A landscape with many valleys, sampled at points; each row gives a point and its height.
From any point a ball rolls to the lowest of the 3 points nearest to it. It stops when none of these is lower. Distance is the straight distance between rows; heights are no part of it.
K795: [ 80 189  98 131 147 176 142 103  81]  height 45.2
K223: [152 102 146 113 110 121 106 131 163]  height 47.1
K418: [134 133 122 105 121 128 129 102 128]  height 20.9
K927: [149 149 116 144 179 155 128  72  81]  height 51.8
K884: [182  95 141 133 138 133 106  98 127]  height 44.6
K50: [134 126 144 112 111 113 126 134 164]  height 35.9
K714: [ 76 193  96 136 129 140 156 124  71]  height 34.6
K664: [118 176 126 120 127 112 127 114 151]  height 27.6
K308: [174  99 150 141 164 106  88 137 183]  height 18.2
K478: [ 90 144 113 125 119 154 171 128  71]  height 46.9
K28: [167  63 154 138 120 123  74 125 165]  height 46.1
K741: [162 104 130 125 161 156 128  86  84]  height 27.4
K999: [148 150 133 132 162 108 101 125 189]  height 32.2
K536: [143 115 146 119 131 107  97 147 192]  height 57.6
K933: [149 117 136 129 167 100  88 143 195]  height 30.2
K412: [104 143  97 141 108 130 180 149  64]  height 21.3
K157: [122 191 122 132 143 106 107 120 172]  height 20.7
K798: [134  48 156 133  87 117  88 139 171]  height 46.6
K377: [103 195 122 124 128 112 130 116 133]  height 33.8
K946: [109 125 116 119  92 126 170 146  84]  height 30.8
K178: [151 104 125 137 161 189 145  98  66]  height 17.0
K256: [119  79 130 110 100 166 144 119  79]  height 66.1
K233: [101 144 105 132 107 121 174 141  75]  height 17.8
K581: [120 136 131 117  97 107 147 133 136]  height 43.6
K100: [155  39 155 145 102 122  74 133 179]  height 23.8
K138: [ 98  91 123 124 116 200 169 125  68]  height 62.7
K562: [133 128 125 142 116  68 134 201 169]  height 53.3
K880: [148  74 139 111 106 144 115 107 105]  height 34.7
K949: [ 98 184 108 117 143 140 130  93 101]  height 42.1
K388: [119  90 144 130 107  84 115 193 174]  height 53.6
K811: [ 83 169 102 146 124 144 178 137  57]  height 31.0
K283: [129 108 122 113 145 181 149  97  80]  height 30.0
K771: [148 114 142 113 117 127 117 111 148]  height 47.2
K231: [113  78 126 115 110 183 148 116  74]  height 65.1
K57: [183  92 168 152 171 108  90 125 167]  height 9.2
K786: [107 205 113 121 144 130 115  95 114]  height 48.2
K196: [130 105 142 118 141 101  91 160 190]  height 56.5
K629: [132  94 153 119 101 104 108 161 171]  height 48.1
K861: [120  67 151 128  98  98 101 171 178]  height 58.5
K635: [ 93 175 104 124 136 147 148 111  84]  height 33.3
K501: [143  70 143 112  85 134 113 116 123]  height 27.2
K163: [141  62 154 123  85 126  99 132 163]  height 43.7
K353: [107 144 132 128 150  62 112 187 188]  height 52.7
K928: [165  99 131 117 127 146 115  94 115]  height 44.4
K450: [157 158 121 123 151 126 115  93 145]  height 30.7
K750: [122 120 118 147 162 220 156  93  73]  height 36.9
K963: [134 160  93 145  89  90 160 164 112]  height 19.7
K846: [ 91 186  82 160 117 140 179 146  54]  height 39.0
K636: [180  67 147 133 116 136  97 102 132]  height 50.8
K889: [132  80 148 116  78 124 117 134 138]  height 23.7
K567: [164 129 137 120 142 123 106 107 160]  height 37.6
K264: [125 128 115 145 128  53 129 216 174]  height 56.4
K155: [129 140 130 125 173  99  93 148 205]  height 39.5
K323: [ 92 111 117 119 111 170 175 132  69]  height 56.6
K844: [113 142 117 127 100 111 163 136  96]  height 29.3
K495: [124 160 119 146 102  72 146 178 157]  height 44.5
K188: [112 166 138 122 136  88 114 155 190]  height 47.8
K822: [109 169  73 149 108 123 179 155  64]  height 31.9
K458: [173  69 153 139 143 115  75 134 181]  height 33.5
K757: [111 172 125 130 169  95  95 149 200]  height 47.0
K42: [141 161 128 126 156 117 111 106 171]  height 27.7
K769: [126 123 143 125 100  97 127 160 162]  height 35.1
K164: [135 106 125 109 118 144 130 103 109]  height 34.3
K321: [182 104 163 143 154 117 100 109 152]  height 16.7
K687: [143  60 147 131 118 109  77 156 186]  height 52.3
K469: [105 133 114 109 120 154 150 108  93]  height 56.3
K833: [118 163 118 113 136 134 128  95 121]  height 30.9
K427: [ 93 197  98 138 122 121 154 125  73]  height 46.4
K840: [179 102 156 141 157 126 118  90  99]  height 38.7
K331: [162 115 141 124 131 117 102 119 163]  height 40.9
K362: [155 110 152 152 185 166 145  86  58]  height 31.6
K276: [108 154 106 125 154 183 147  97  82]  height 19.3
K52: [161 138 126 122 144 132 118  90 138]  height 33.6
K454: [114 155 122 114 114 119 147 120 114]  height 37.7
K532: [ 83 143 104 139 120 168 186 138  62]  height 39.9
K352: [126 132 130 129  95  92 147 160 144]  height 42.5
K238: [122 116 136 131 123  80 123 193 183]  height 48.4
K284: [131 102 146 124  77 102 132 161 141]  height 21.4
K597: [130  95 145 112  78 122 131 130 125]  height 5.5
K438: [121 122 138 117 146  96 103 170 194]  height 51.4
K193: [142  78 149 125 126 111  82 155 189]  height 60.4
K39: [ 74 177 106 135 132 161 157 122  65]  height 18.4
K435: [ 99 197 104 131 160 158 114  85  87]  height 56.8
K153: [134 135 113 114 146 160 131  92  91]  height 42.4
K613: [ 92 134 116 128 134 190 167 120  73]  height 50.1
K944: [138 120 127 163 182 207 154  93  63]  height 30.4
K667: [132  89 124 130 145 203 147 105  73]  height 26.3
K84: [110 176 114 128 110  96 156 132 118]  height 44.3
K912: [117 180 101 146 174 179 128  82  79]  height 40.4
K102: [143 102 139 113 105 138 113 112 131]  height 41.3
K607: [110 181 128 132 123  91 131 147 165]  height 43.3
K502: [122 167 119 134 102  91 143 155 146]  height 37.9
K146: [120 147 137 122 148  89 112 160 198]  height 46.7
K684: [132 141 120 144 181 175 141  82  73]  height 42.6
K528: [126 116 133 111 101 131 134 123 126]  height 28.4
K83: [136 146 137 117 125 113 127 127 168]  height 32.0
K232: [117 131 143 129 117  92 134 173 177]  height 42.3

Call two points neighbours if one is among the 3 nearest of the other. Go from one point of each pair to the other, from neighbour to neighbour, staying as low as possible. Name the highest point that can't be avoided.
K178, K963: K928
K597, K39: K454
K276, K178: K153
K963, K39: K811
K57, K418: K52
K57, K157: K999
K963, K233: K844
K597, K418: K528

Two balls start at each pair of points below. Name the first point that both come to, or write -.
K636, K567: K418
K532, K84: -
K238, K861: K769
K438, K757: K155
K331, K102: -
K353, K193: -
